Each row is a point on a landscape with many valleys, with its height.
From any point a ball rolls to the lowest of the 2 points nearest to it. It stops when none of these is lower. Distance is the straight distance between rows; heights are no part of it.
(61): [ 56 153 102 158  80 176  89 110 119 161 151  60  75  93 192  97 125  86
 142 136  67 125 125 200 119 146 135 147 131 100 131 149 136 115 106 145
 118 132 148  87 112 168  62 119 140 173 119 179 159 123  93  89 114  98
  72 111]  height 4.15
(151): [152 139 136 151 146 117 132  99  98 116 104 122 120 150 133 122 139 172
 135 119 146 157 102 109 150 165 134 118 115 148 152  96 125  96 152  93
 101 117  87 137 100 130 177 179 139 120 140 129 225 127 122 145 132 191
 120 153]  height 4.83
(904): [109 131 141 160 110 162 158 102 172 179 129 224 183  88 138 132 130  97
 160 168 162 121 137 163 113  84 151 140 100 154 102 167 112 177 160 119
 128 147 153 116 192 133  95 124 127 117  93 152  43 121 108  93 109 120
 134 128]  height 3.92
(471): [148 150 126 130 145 124 157 104 105  97 103 149 100 149 114 125 150 165
 126 129 159 119  76  90 168 155 128 142 129 133 164 115 110  92 190 172
  97 100  53 118 107  99 153 154 156 131 139 111 235 143 132 110 131 180
  98 197]  height 4.69
(905): [208 118 126 100 138 110 133 116 156 126 114 134 146 124  63 148 159 119
 115 142 157 117 142 100 136 169 148 158 117 127 195 118 120 171 119 147
 161 137  63 170 115 180 116  99 145  86 158  86 121 135 147  84 110 127
 124 115]  height 3.50
(486): [134 140 137 111 122 158 101 132 126  64  84  67 167 163 129 124 155 138
 129  82 109 121 150 104 151 177 140 157 151 125 143 117 116 110 133 120
 153  92 129 174  96 114 111 111 148 104 112 132 164 178 126 231 160 106
 117 143]  height 4.07
(458): [131 134 159 125 130 135 161 123 154 168 122 149 137 119 167 120  94 105
  93 138 184 121 137 143  76  64 118 100 111 199 101 163 134 148 153 102
  98 120 153 119 168 104  75 175 136 127  92 146 123 141 103 182  93 142
 137 122]  height 3.38
(931): [101 135 123  59 111 154  88 112 128 133 166 126 107  77 119 152 151  99
 186 175 122 120 153 130 162 123 149 174 107  83 115 125 197 189  68 120
 119 162 123  94 131 193 113 106 112 143 168 163  89 120 119  74 124 128
 111 105]  height 3.29
(900): [150 107  79 104 186 139 198 128 129  90 113  93 125 175 174 131  85 158
 107 110  82 100  88 138 143 147 128 114 130 135 157 118  86  60 152 167
 133 113 143 151 125 149 136 141 121 120 131 101 171 159 116 126 143  94
 123 146]  height 2.18
(314): [ 65 132  91 161 117 116 112 163 127 190 164 112 147 141 118  73 104  87
 104 120 145 117 162 128 115  72 101 126 188 114 116 185 134 128 110 106
 118 138 162 103  92 107 121 124 118 165 104 165  96  93 138 216 122  50
 128 107]  height 6.13
(1182): [163 154 148  84 113 132 152 131 129  78  98 138 106 151  90 130 154 114
 133 160 201  68  75 144 125  91 145  63 126 168 132 145 143 167 173 157
 136 111  89 166 135 106 130 149 111 126 152 103 160 166 122 161 123 171
 127 137]  height 2.78
(289): [154 105 133 191 113 134  85 120 145 121 165 136 168 130 167  93 127 146
 142  81 105 170 106 181 118 130 125  96  99 150  90 113  94 116 133 105
 141 119 169 139 124 152 155 135 155 117 109 119 124 146 141 129 152 155
 153 107]  height 3.32
(103): [176 142 117  99 128 134 173 113 159 143 101  56  96 164 171 140  87 133
  84 149 110  99 159 135  74  90 162  73  98 171  99 112 166 163 129 120
 123  97 132 113 137 151  85 168 120 160 131 143 142 109 128 115  61 104
 108 108]  height 2.56
(323): [159 120 110 213  99 119  71  97 134 150 173  94 142 134 176 100 123 157
 169 114  75 136 123 191 123 161 150  99  86 119  84  74 108 137 124 108
 107 113 152 102 111 174 154 134 124 101 128 136  93 112 151  82 100 158
 125  91]  height 3.58
(542): [143  93 140 183 115 147  83 133 148 145 125  87 175 136 168  80 129 182
 159 102  90 106 113 195 159 187 121 124 139 101 144 132  77 116 136 134
 118 136 147 161 113 149  65 145 174  95 108 161  98 135  96 162 124  93
 120  61]  height 2.57
(1078): [184 112 103 123 141  76 133 131 109 122 173  74  52 117 113 122 120 139
 114 144 135 149  80 131 133 150 122  66 106 109 172 100 123  63 108 153
 123 136  96 148  98 168 168 151 102 162 178 127 162 114 144  75 102 155
 150  85]  height 4.50
(788): [133 145 128 123 124 169 126  72 103 115 182 112 142 109 142 140 150  85
 185 110  54 179 101 150 137 166 143 206 119 101 152 101 142  79 133 153
 162 153  95 112 128 165 140 111 152  98 135 115 150 200 154  78 193 116
 139 181]  height 4.05
(1012): [198 131 104 104 133 135 174 107 124  73 100  99 101 160 133 116 151 123
 115 131 136  81  74 145 126 142 140  76 134 157 165 133 106 113 185 193
 135  94  96 159 126 136 123 130 136 134 165  80 159 196 131 124 136 120
 109 145]  height 2.50
(703): [121 123 114 174  98 170  54 106 125  78 140 162 186 118 142 119 141 137
 188 117 113 135 107 172 156 157 145 151 122 129  86 115  93 111 149 131
 139 107 170 143 129 136 169 119 125 100 114 112  90 193 112 158 177 164
 151 136]  height 3.02
(556): [128  96 127 191 155  81 103 154 152 184 147 186 179 155  93  97 130 135
 111 124 172  83 118 124 131 114 138 125 162  95 145 160  99 142 160 121
 123 153 121 149  96  96 142 127 156  92 122 135  62 109 152 156 126  88
 159 102]  height 6.29
(913): [145 150 145 134 110 131 172 104 124 174 164  99 113 104 187 136 123  79
 121 121 105 148 130 149  65 108 121 136  86 164 128 132 151 122 109 139
 116 138 125  95 158 166  90 119 152 147 126 134 119 136 135  72 101 119
 104 150]  height 0.71
(732): [206 105 135 103 159  75 143 138 167 153 134 122 130 133 108 116  96 137
  98 155 162 116 126 124  88 103 141  94 113 156 167 127 115 164  90  96
 152 172 116 179 138 169 128 142  99 123 135 109 101 119 121 115  66 104
 166 108]  height 2.83
(744): [ 77 114 130 160  96 129  44 179 105 128 158 152 114 103  90  95 162 140
 134  76 133 217 153 129 161 106  48 104 147 134  74 174 114 112  73  76
 127 113 171  98 124  66 152 114 107 188 109 122 128 112 139 172 170 156
 124 122]  height 5.95
(962): [134 156 120  76 134 135 185  96 126 168 101  55 104 148 175 147  96 133
 104 137  94 117 176 106  71 111 148 141 101 174 112  86 193 150  96  75
 109 129 137  85 143 168 108 143 123 147 138 148 153  94 139 147  73 117
  91 148]  height 2.84
(708): [186 132 126 135 147 118 143 136 128 153 121 123 136 157 126 156 103 119
 101 104 114 157 205 102  56  94 130 131 104 163  82 100 172 180  95  67
 138  88 179 102 136 143 148 103 127 103 134 101  92  89 183 143  93  95
 132 145]  height 5.45
(601): [ 77 123  73  92 122 144 120 153 129 134 138 163 116 130 142 134  94 112
 140 153 125 114 129 131 132  73 139 113 139 136  64 142 185 158 111 128
 138 127 180  89 146 107 132 125  58 161 132 134  87 106 113 147 108 103
 147 117]  height 2.97
(96): [100 136 125 198 112 156  63 108 139 186 145 168 202 132 152 125 115 106
 146 122 114 153 203 146  76 100 166 152 115 134  86 137 151 200 128  67
 144  91 175 117 124 135 129 121 153 102  82 127  74 118 146 189 129 108
 118 134]  height 4.44
(917): [ 61 109 113 152 117 144 153 136 140 140 122 157 100  99 169 114 113 104
 134 138 150 123  72 165 141 121 110 109 137 120 143 166  69  72 139 178
 100 167 145 115 150 111 110 161 108 132 124 170 144 109  81 119 119 158
 131 115]  height 3.77
(827): [113 161 112 108 133 159 119  83  97 107 131  74 174 123 146 155 156 123
 156  98  69 161 133 107 150 181 137 243 138 115 155  85 124  82 130 131
 147 124  80 135 111 143 142 110 141 106 142 130 172 177 111 145 186 101
 121 183]  height 4.29
(577): [104 111 188  89 189  98 148 187 158 114 104 160 135 122 106 126 103 166
 100 118 150 135  94 111 143 144  72  85 134 153 168 160  77  75  97 116
 107 180 130 190 177 115 107 130 114 130 131 126 129  99 101 143 111 125
 160  97]  height 3.12
(594): [170 144 155 127 106 108  92 130 115  59 110  73 168 190  85 108 165 144
 152  93 144 100 103 128 180 169 129 121 172 101 160 110 131  96 151 148
 141 108 121 189  81  76 144 148 165 111 116 134 171 190 128 234 151 145
 120 137]  height 4.23
(770): [147 111  95 180 147 101 158  89 109 177 157 144 149 135 129  93 130 150
 155 151 123 134 101 141 125 140 167 147 113 100 170 111  85  74 171 136
  90 168  88  92 104 149 146 139 148  80 121 117 121 120 159  86 122 130
 141 133]  height 6.47
(339): [117 124 178 103 145 110 168 104 145 150 129 154  94  79 151 142  89 127
 136 122 135 210  84 137  95 118  85 111  85 172 154 138  91  53 114 100
 122 195 106 135 179 139 110 165 110 147 116 116 172 135  89  91 100 170
 135 143]  height 4.08
(591): [ 84 105 151 111 167  76 139 175 125 153 119 136 112 112  90 104 121 141
 108 103 140 154 128  84 136 177  74 135 182  93 190 144  71  63  82 113
 110 193 122 151 129 112 100 126 119 116 133 139 149  77 106 127 136  93
 152 101]  height 3.37
(500): [123 118 143  99 107 137  87 165 121  64 140 128 103 113  81 159 187 112
 139 117 103 137 187  98 156 138 123 157 135  81 108 130 182 181  95 156
 175  84 138 147 126 119 117  62 126 142 152 120  91 141 145 105 190 101
 106 108]  height 1.72
(362): [235 113 112 128 119 123 196 125 146 121 127 119  89 121 154 145  98 129
 100 126 132 149 115 148  89  99 107  58  85 196 137 132 108 135 141 156
 136 111 151 119 185 146 112 117 118 162 123  75 114 138 152  62  83 142
 138 147]  height 1.88
(454): [106  96 127 124 161  70 123 172 108 157 159 146  91 128  64 111 124 137
 111 137 159 137 101  92 146 120  96 112 171  76 163 150 132  95 101 151
 120 159 115 133  84  99 171 115 111 132 166 121 123  81 157 112 129 103
 174 118]  height 3.63
(1033): [178 151 102  96 110 121 136  80 115 113 124 103 144 146 126 174 149  93
 136 168 128  97 153 121 108 136 183 171  89 157 126 104 145 162 124 118
 176  98 107 141 111 183 116 113  87  80 132  89 136 188 147 172 126 157
 132 132]  height 4.82
(1035): [147 143 165 140 128  91  98 149 108  86 114 116 108 157  98 115 143 156
 118 108 159 160 118 113 144 126 122  71 127 161 112 112 146 108 127  91
 108 100 126 152 112  88 179 166 144 147 123 127 193 123 154 186 113 216
 131 145]  height 4.94
(963): [109 108  80 216  91 139 107 156 108 124 143  67  90 137 161 130 133 134
  74  99  60 120 163 124 135 151 109 144 147  80 116 112 114 133 128 140
 126  93 154  73  87 128 150 110 147 156 120 134 114  75 164  81 124  63
  94 121]  height 4.03
(209): [126 142 133 135 143 124 148 140 109 119  82 126  92 147  85 147 140 164
  73 122 157  91 166  64 143 133 127 140 145 100 140 128 144 150 150 129
 127 109  93 117  99  77 143 124 142 127 152 128 173  90 163 116 125 126
 101 140]  height 4.37
(540): [139 112 181 128 159 125 159 149 167 140  84 189 133 145 144 124 100 168
  96 129 189 100 120 136 111 109 120  57 109 193 115 166  92 134 150  86
 100 150 131 144 176 100 101 184 140 110 101 117 116 106 108 162  60 169
 124 118]  height 3.11
(625): [162 144 137 115 136 101 128 141 123  87 141  77 143 157 105  85 156 113
 113  94 160 108  66 117 131 114 118  95 176 135 167 135 131  78 165 155
 149 115 109 166  95  77 140 118 169 140 144 117 161 182 136 206 153 135
 175 135]  height 4.38
(373): [109 129 108 130 134 146 132 148 128  37  83 199 158 145 100 173 143 135
 131 137 142  70 131 115 154 132 142 139 137 102 105 157 105 149 179 179
 166  75 125 180 131 101 140  94  85 101 102  70 108 152 126 135 164 101
 151 134]  height 3.69
(1102): [110 131 141 153  76 153  77 112 125 140 100  72 144 103 147  87 149 152
 154 133 123 101 115 128 174 168 126 157 186  86 158 121 113 117 148 147
 113 120  92 135  95 106  70 149 182 150 107 190 173 135  92 196 157 131
  99 101]  height 1.25
(425): [169 155 131  51 136 128 133  95 100  81 102  81 127 133 121 174 153 112
 127 122 115 142 147  86 103 148 155 162 109 157 126 103 165 130 109 122
 150 103 100 149 112 152 121 119 113 119 155 104 177 192 136 167 140 169
 110 157]  height 4.67
(1104): [ 67 163  73 124  97 178  91 109 107 102 107 128 212 151 157 111  98 121
 182 188 122  91 158 142 148 107 164 189 169 125  89  92 137 128 162  98
 127 124 144 121 104 134 154 139 107 136 100 140 119 150  90 194 156  97
 139 161]  height 2.28
(630): [123 120 152 144 139 124 201 128 152 158 113 154 102  87 181 128  73 131
 129 114 119 163 104 167  87 125 100  92  90 190 120 144  87  62 129 129
  88 150 140  89 193 122 111 153 103 145  93 108 135 111 112  65 103 183
 109 158]  height 3.86
(1052): [169 122 109  72 160  80 134 144 112  88 142  73  62 151  86 137 134 170
 104 119  88 152 138  90 145 152  99 111 124 101 154  66 130  98  82 141
 137 109 122 128 107 150 168 120 119 151 191 111 158 119 169  83 143 122
 130 122]  height 4.36
(299): [189 125 104 134 123 138 173 126 139 122 105 118  92 162 159 160  97 155
  95 137 122  99 143 161  98 109 155  61  69 173  98 102 136 174 141 127
 132  84 155 111 149 145 125 145  93 131 127  95 119 116 140  76  80 154
 121 114]  height 2.26
(295): [176 138 155 127 112 119  95 151 135 151 113 119 115 122 115 124 108 123
 102 119 114 177 181 136 101 101 127  96  87 152  71 110 158 204  63  62
 132 103 167 123 148 136 124 137 117 145 124 123  86  84 140 101  67 157
 133  94]  height 5.31
(1050): [145 119  81 188  80 154 113 117 126 143 129  71  74 120 188 129 105 145
 108 114  66 111 129 184 128 155 135  97  93  97  86 100 119 140 133 163
 115  80 168  84 101 151 113 144 149 145 123 143 116 110 135  48 102 124
  96  92]  height 3.82
(718): [106 127 117 124 102 127 116 110 124 151 146 160  81  82 101 151 143 113
 142 184 146  97 127 126 145 125 141 146 122  80 121 114 144 184 104 141
 123 158 109  86 125 162 133 134 111 134 161 158  89  86 114  39 101 134
 104  90]  height 3.55
(1003): [ 83 147 137  66 156 109 126 119 101 134 120  86 124 116 123 127 126 142
 133 125 119 175 156  93 129 151 113 167 142 128 143 119 136 105  71  83
 104 160 110 109 133 136 143 148 120 128 156 137 176 106 112 180 145 135
 122 144]  height 2.10
(967): [104 121 176  66 160 145 196 122 155 123  93 152 118  82 147 171 119 115
 133 112 116 173 122 109 148 160  77 155  97 161 161 138  78  71 137 154
 137 201  92 147 180 133 100 119 128 132 138 126 171 146  85  56 139 137
 105 158]  height 3.85
(988): [154 110 143 182 158 129 178 132 153 135 102 181 156 175 160 127  74 183
 111 102 123 115 137 151  91 128 123  86  92 170 101 147  90 107 161  90
  85 112 161 118 156 116 147 158 128  97  76  97 102 106 149 154  94 151
 125 150]  height 3.39
(1023): [135 147  54 120  90 161 146 108 112 116 168 141 115 116 159 174 123  66
 141 142 111 104 107 138 106  67 175 145 110 118 106 103 203 166 165 182
 163 105 151 100 147 152 166  74  96 138 144 103  81 178 170  63 163 109
 129 162]  height 3.31
(710): [142 128 172 146 119 158 132 111 149 132 100 127 150  85 149 143 158 128
 127  97 116 145 118 126 142 186 114 161 101 128 171 160  70 122 169 152
 127 126  89 159 142 102  79 116 223 109  95 129 143 151  95 101 166 118
  94 140]  height 3.27
(1068): [185 127 108 112 160  94 142 144 127 122 129 148 161 162  77 165 138 117
  93 123 139 102 177  84 115 137 144 146 131 117 145 131 138 190 124 103
 193 108 106 164 109 161 127  92  92  93 143  82  85 136 165 137 115  74
 139 116]  height 3.78
(1177): [ 98 112 112 151 159 128 100 132 117  89 131 186 153 140  83 110 160 152
 171 155 148  86  66 131 206 163 125 126 176  74 163 132  94  97 160 203
 123 141  94 167 108 107 165  97 123 104 131 140 132 137 107 116 160 140
 166 113]  height 1.87
(71): [ 82 122 149 108 159 143 145 101 133  90  91 138 145 134 171 113 101 177
 174 152 109 128  65 181 163 136 109 117 122 162 143 136  95  58 132 122
 106 159 137 151 146 132 147 200  99 119 128 147 196 156  65 184 102 185
 131 133]  height 2.21
(559): [137 127  99 150 115 148 141 127 100 108 133 140 145 159 144 167 105 120
 107  88  86 158 170 123 106 100 130 111 121 178  75  90 166 142 121 102
 135  77 189  84 141 134 179 102 101 131 128  90 105 109 163 145 125 127
 129 155]  height 5.56
(370): [131 135 124 164 110 150 131 105 148 180 146 173 210 126 162 140 114  58
 153 144 138 105 177 156  60  96 171 163 117 144  91 148 146 179 162 104
 135 107 166 131 152 141  76 105 141  80  69 117  53 162 134 145 134  92
 130 148]  height 4.22
(1071): [113 136 152 152  51 165  82 135 125 106 113  66 109 123 104 107 141 132
 126 112 149  95 143 125 174 161 126 131 179  80 125 146 143 156 160 163
 124  88 120 135  90  65  82 102 173 172 105 175 141 132 118 153 188 130
 101 123]  height 0.73
(714): [177 115 185 170 115 108  79 162 148 148 118 169 136 130 102 125 121 163
 103 107 164 140 152 126 115 114 119  73  83 147  88 132 122 200 118  67
 134 110 162 150 126 117 127 140 135 104 123 126  87  84 157 115  96 172
 123  94]  height 5.18
(444): [ 58 139 124  85 133 186 142 132 106 142 145 116 110  88 144 145 153  49
 158 152 108 121 115 100 130  97 122 173 145 105 153 141 171 148 104 169
 151 164 118 128 144 141  82  81 133 165 137 164 112 146 122  91 165  53
 112 141]  height 2.60
(3): [115 122 130 198 109 106 110 141 115 158 112 119 104 142 116 128 129 168
 102 125 114 109 145  91 154 156 123 146 154  94 127 131 104 132 142 138
 106 114 124 101  94  99 160 121 146 137 130 145 150  86 155 114 123 137
 108 121]  height 4.21
(543): [ 77 105 103 160 136 124 122 156 142 167 141 131 172 146 130  87 111 122
 118 115 125 110 123 119 131 105 119 149 178 113 131 161  96 106 151 146
 131 137 147 125 101  90 127 104 141 128 111 144 108 109 139 192 168  52
 155 114]  height 6.20
(526): [123 129 153 111  93 143  67 142 134  75  99  76 131 156  72 108 165 130
 118 110 132 106 180  94 166 162 142 134 196  60 116 132 177 199 117 148
 145  86 134 150 101  74  78  81 152 160 104 147 114 134 130 157 192 113
 125 125]  height 1.20
(666): [182  99 160 162 125 146 126 136 162 107 116 108 169 145 144 117 142 148
 118  93 113  97 132 159 130 187 108 120 118 127 168 124  62 144 162 155
 137 111 124 185 149 138  64 112 187 111  95 121 107 167 105 120 129  73
  97 103]  height 2.92
(823): [ 86 162 131  79 175 109 152 106 114 172 118  78  91 137 172 138  84 136
  94 125 100 148 182 100  82 137 118 176 120 148 141 114 153 105  62  70
 103 171 129 110 144 171 106 157 105 135 135 138 176  73 112 146  88  89
  83 146]  height 2.49
(11): [119 117  97  58 178 129 165 119 132  97 112  88 122 142 167 122  96 175
 138 154 111 105  85 143 161 144 140 105 129 141 157 110 110  80 111 149
 125 157 123 149 123 137 121 168  63 131 160 145 166 135  84 144 125 130
 153 116]  height 1.81
(574): [ 38 125 128 113 100 158 131 140 133 128  84 168 111 108 122 111 131 116
 146 176 172  84 106 124 140 112 132 127 175 107 120 170 101 129 165 162
 124 139 132 129 135  78 104 148 135 151 122 163 139 117  73 165 136 148
 151 117]  height 3.56
(920): [101 130 151 104 126 131 122 170 156 137 122 132 158 116 120 112 117  99
 105 104 164 125 139 117 106  78 132  89 134 161  77 182 161 178 121 124
 147 104 164 167 150  74  59 139 131 151 114 161  99 134 117 193 127 119
 153 112]  height 3.62
(1226): [142 150 109 151  90 152 166  88 127 140 179 163 139 101 165 128 116  53
 149 149 129 130 110 153  84  81 170 134 105 157 105 110 146 126 174 167
 132 121 134  70 167 132 135  88 129 113 105  99 100 202 147  74 177 137
 133 179]  height 3.59
(422): [107 129 121 130 142  87 147 142  99 175 171 148 122 139 101  86 107  87
 102 115 165 151  59  97 124  74 106 130 161 169 146 155 128  46 165 148
 114 163 119 122 113  87 177 144 137 156 136 130 174 159 159 180 145 155
 197 154]  height 4.64
(642): [147 115 100 117 176  86 134 143 114 140 152 102 153 160 105 149 135 140
 101 104  81 120 167  86 125 160 126 176 145  94 130  95 145 129  89 110
 135 129 124 128 109 171 161  82 125  94 151 108  99 100 185 101 136  53
 145 123]  height 4.00
(896): [164 152 125  99 132 127 170 129 105 123 106 123 103 139  76 171 176 125
 104 113 154 141 113  69 108 139 115 159 124 130 161 131 144 126 161 163
 136  91  48 123 115 101 146 104 154 122 151  84 178 134 156  88 164 151
 109 180]  height 4.54
(652): [161 149 149 138 108 102 166  75 101 204 174 120  76 100 154 142 108  70
 117 168 119 154 127 137  51  72 160 111  83 133 144  91 193 125  93 105
  88 178  91  41 143 164 132 130 142 138 129 125 130 103 144  62  80 168
 109 161]  height 1.39
(775): [180  97 139 170 162  81 124 109 127 175 166 151 178 136  96  95 137 125
 150 132 147 144  82 132 120 139 147 127 117 129 185 132  80 115 144 124
 131 166  91 154 113 148 152 121 158  81 137 110  87 150 138 135 125 109
 154 112]  height 6.39
(1037): [179 129 203 161 135  69  80 164 146 105 103 135 116 165 113  83 115 180
 105 104 140 140 126 147 115 123 114  24 117 154  97 120 123 126 132  83
 124 106 155 161 129  88 152 171 155 123 127 139 126 116 151 179  80 176
 115 102]  height 5.05
(74): [148 126 130 108 152  93 134 108 160 190 159 140 103 101 137 130 104 128
 128 163 137 155 142 134  97  96 142 106  80 136 135 102 144 144  71  75
 118 190 138 111 151 184 138 160  82 113 135 140  87  78 112  72  64 127
 155 106]  height 2.40
(477): [165 120 101 150 140 116 126 161  90 119 174 101  95 120 110 146 154 115
 106  84  78 181 156  96 114 131 119 133 122  96 115  97 143 116  86 133
 142 112 140 120 110 152 185  92 125 162 176  89 120  88 196  66 154 112
 130 120]  height 4.19
(332): [ 55 137 128 179  88 113  69 144 114 178 166 133 132  92  97  93 146 103
 112 101 147 180 162 115 126  92  70 153 172 108 114 185 142  97  88  77
 128 122 155  94 107  83 147 124 143 182 109 154 112  99 133 178 144 116
 103 120]  height 6.04
(633): [217 137 134  94 157  91 148 112 121  81 110  58  91 156 117 140 128 147
  92  79  99 181 150  86  89 168 123 136 101 146 153  84 130 113  90  87
 147 112 102 177 134 154 140 128 142 133 150 103 182 147 144 128 123 145
 119 134]  height 4.52
(1079): [120 129 161 100 161 139 170 123 149  98  69 139 121 107 123 159 142 172
 104 111 129 121 119  95 155 187  92 156 115 139 176 138  71 117 158 182
 115 142  88 156 161 102  98 107 164  98 116 102 173 156 105  80 143 123
  95 135]  height 3.57
(1172): [116 121 158 176 133 146 161 115 141 146  91 168 117 136 189 126  69 190
 109 102 109 145 149 163 107 169 100 111  78 168 107 132  80  96 124 106
  74 128 131  78 150 110 135 173 123 107  96 105 163  88 113  99  97 186
  86 132]  height 3.64
(402): [171 110 119 148 122 113 151 136 159 134 168 100  95  95 161 118 124 102
 102 118 100 149  86 157 119 120  89  69  86 149 136 136  93  93 134 178
 142 128 133 143 157 149 101 125 156 166 131 123 113 151 129  54 112 140
 129 111]  height 1.38
(560): [119 140  84  83 124 142 154 158 119 124 111 164 110 139 108 172 129 129
 110 173 154  64 128 113 127  67 158 111 139 101  78 143 196 201 141 141
 135 104 148 104 121 108 160 124  66 130 154 129  87  94 132  88  93 103
 151 121]  height 3.22
(937): [123 113  98 147 115 148 121 142 127  91 110 188 134 141 101 173 148 133
 117 150 140  56 148 123 137 103 162 143 151  90  73 134 145 212 142 153
 156  79 146 132 119 111 155  82  77 121 116 100  79 117 146 104 151 102
 149 119]  height 3.47
(1155): [126 119 171 113  95 111  85 191 125  96 150 121  90 104  64  94 159 112
 116  81 149 184 140  95 145 103  70 105 164 117  89 170 168 151 107 122
 134 112 147 130 108  68 147 107 115 168 148 143 121 119 141 138 168 177
 144 117]  height 5.86
(499): [155  96 149 109 149  82 102 195 127  59 121 171 105 150  44 113 163 160
  99  93 151 154 143 101 164 129  77  78 141  94 106 139 157 148 106 113
 147 107 156 159 121  80 179 107 100 123 148  79 110 105 168 109 153 171
 167  99]  height 5.77
(589): [128 153 136  62 120 138 102 124 109 132 174  92 107 102 111 158 165  56
 145 156 144 133 146 105 124  95 144 171 141 114 121 124 204 176  91 120
 140 134 111  97 123 152 114 105 143 146 165 163 119 150 160 112 155 119
 126 144]  height 2.99
(1013): [ 60 137  97 152  92 140  94 117 119 166 160  89 105  97 148 103 128 100
 163 142 111 118  98 167 128 147 115 147 167  80 144 140 105  77 105 147
 130 160 133  99 115 154  99 141 113 148 139 192 120 114  89 109 131 106
 112 100]  height 3.99
(1193): [ 88 131  83 127 119 179 172 123 122 121 141 132 114 108 184 148 133  76
 145 148  82  94 114 107 124 108 132 158 127  97 141 107 171 138 139 177
 141 148 140 100 140 160 135  77 134 147 126 127  92 133 147  59 171  35
 100 157]  height 2.96
(644): [ 70 118 154 114 161 107 137 127 144  86  88 202 144 127 127 119 121 203
 150 142 163 100  77 159 198 166 122  95 117 123 157 118  96  85 147 129
  94 153 128 158 138 125 159 181 112 101 138 126 186 123  92 150 101 186
 135 122]  height 2.52
(728): [ 73 139  68  89 117 157  93 121 119 111 153 113 147 131 136 125 135 117
 173 175 139 115 144 149 163 103 160 154 153 129  87 116 157 134  77 118
 127 150 151  94 119 141 141 128  63 143 142 158 102 132 113 179 136 113
 148 138]  height 2.67
(62): [ 96 101 109 140 145  96 136 140 115 158 165 197  94 109  70 131 130 116
 125 201 166  86  90 122 159 111 146 121 151  58 162 143 118 132 140 155
 117 162 112 107 103 116 152 134 106 118 159 142  89  97 128  53 119 128
 163  91]  height 3.79
(688): [153 144 120 132 125 106 155  60 119 192 152 154  96 104 153 145  83 129
 159 171 127 153 118 160  69  93 165 112  81 152 123  91 169 124 110  94
 105 171 112  68 150 176 160 187  80  96 130 119 117  88 100 102  70 180
 148 139]  height 1.95
(513): [ 99 127 146 175 116 135 153 133 155 215 118 190 153  97 160 118  92  79
 116 135 158 154 137 160  86  63 111 108 117 168  92 209 127 162 157 109
  92 144 177  88 176 102  69 153 136 129  74 137  78  99 133 119  77 121
 120 129]  height 3.65
(785): [136 116 174 147 156  88 158 137 163 132  90 172 131 143 118 116 135 184
 120 121 156 128  87 165 145 159 105  70 119 148 159 138  65  94 161 123
  96 154 103 166 148 103 138 155 160 105 124 101 154 127 108 134  95 146
 121 124]  height 2.82
(716): [147 115 159  98 151  93 168 146 139 155 120 135 135 107  98 153 129 112
 102 153 155 132 138  86 117 109 112 139 116 136 176 144 108 148 118 130
 153 170  91 159 144 148 103 101 137 129 143 138 109 104 114  78 112 103
 133 113]  height 3.17
(336): [ 72 141 127 169 114 170  87 100 119 164 129 113 174 146 164 124  99 137
 170 123  69 145 192 154 119 138 148 180 113 122 108  95 155 183  95  53
 123 130 164  76 132 172 125 127 137 113 101 147  89  90 139 130 104 110
  87 142]  height 4.53
(575): [136 121 126 108 160  80 115 139 108 133 172 105 139 161  79  90 152 114
 143 108 151 152  64 109 155 134 114 142 170 133 183 132 135  41 138 148
 117 143  88 143  77  99 164 141 165 135 132 149 180 156 129 216 157 141
 178 142]  height 4.51
(165): [ 87 124 175 112  96 146 124 153 132 154  72 195 104  96 114 138 150 133
 115 150 191 107 127 121 134 117 128 138 137 107 108 173 114 169 152 137
 115 130 119 117 148 112  94 178 148 127 119 158 127  66  78 145  95 169
 101 115]  height 3.34
(659): [126 149 114 123 131 137 166  87  94 145 184 130 125 116 141 129 151  67
 139 140  99 165  83 134 118 107 140 167 130 136 139 123 129  64 141 156
 139 139 102 107 140 137 163  96 134 142 137 113 146 178 146 104 188 129
 167 176]  height 3.84
(456): [ 84 129 143  97 137 158 123 138 127  99 129 153 139  95 101 164 169  94
 151 123 120 135 134  87 163 141 122 183 149  96 144 132 144 165 126 164
 162 125 109 161 151 117 109  52 135 136 135 134 102 157 108  91 194  81
 117 141]  height 2.17
(231): [157 114 113  93 150 121 121 173 124  47 119 145 130 163 110 159 133 148
  96  80 110 146 143 123 130 109 116  79 112 152  73 108 139 149  95 107
 162  85 191 156 132 118 152 121  81 117 122  74  99 125 160 132 131 143
 156 105]  height 5.67
(497): [103 129 137 121 130 167  99 136 136  57  78 149 175 142 108 157 139 150
 150 121 137  87 156 115 156 165 150 168 146 111 111 119 105 147 148 146
 158 105 122 180 123  92 119 104 129  95  96 125 128 148 115 195 172 107
 136 125]  height 3.89
(475): [ 81 137  84 173  49 166  38 101 131  83 137 141 210 134 175 106 111 110
 208 165 116 132 159 187 155 141 158 192 141 127  76  89 120 122 152 110
 146 100 149 127 108 131 167 120 128 123  82 129 105 183  98 199 181 129
 153 134]  height 2.68
(437): [122 146 145  57 137 154 147 126 149 103  80 186 138 115  85 159 144 132
 133 166 194  87 147 102 114 115 169 121 140 141 105 149 133 193 157 120
 148 101 100 149 144 108 103 156 125 104 131 146 141 146 103 157 115 169
 131 126]  height 3.06
(1225): [ 91 151 105 159 102 178  57 114 124 169 157  55 130 122 172  98 131 129
 155 118  58 136 192 163 133 156 140 169 109  92 111 119 158 159  97  82
 117 130 147  70  95 191  88 114 168 146 114 168 106  95 128 129 106  91
  47 124]  height 4.35
(587): [116 117 115  60 152 121 121 141 118  69 134 117 128 134  94 116 158 172
 165 165 146  82  73 134 200 156 134 107 158 113 162 129 129  70 129 192
 104 153 115 159 110 130 135 134  79 128 164 147 159 155  93 152 152 136
 166 114]  height 1.41
(284): [107 135 148 111 124 135 101 102 111 146 127  70 145 109 142 100 138 144
 162 124 126 160 140 112 156 148 115 179 175 120 153 126 127 108 107  96
 100 146 102 123 106 130 102 163 148 140 124 172 184 139  88 218 126 149
 115 138]  height 1.73

Call two points neighbours if one is among the 2 nearest of the other. Go from one point of each pair to the other, from neighbour to neighbour, staying as low as possible. Name the highest point that can't be avoided.
(587) / (913) => (62)
(1104) / (540) => (920)
(1071) / (913) => (962)

Where does a ball stop that starts at each point below?
(556) => (1104)
(1226) => (1071)
(714) => (1104)
(1225) => (587)
(422) => (1104)
(437) => (587)
(477) => (913)
(454) => (587)
(3) => (1104)
(1033) => (913)

Two balls start at each pair of points below. Name the first point that both come to, or write -.
(1052) / (209) => -
(788) / (931) => (444)
(775) / (575) => (1104)
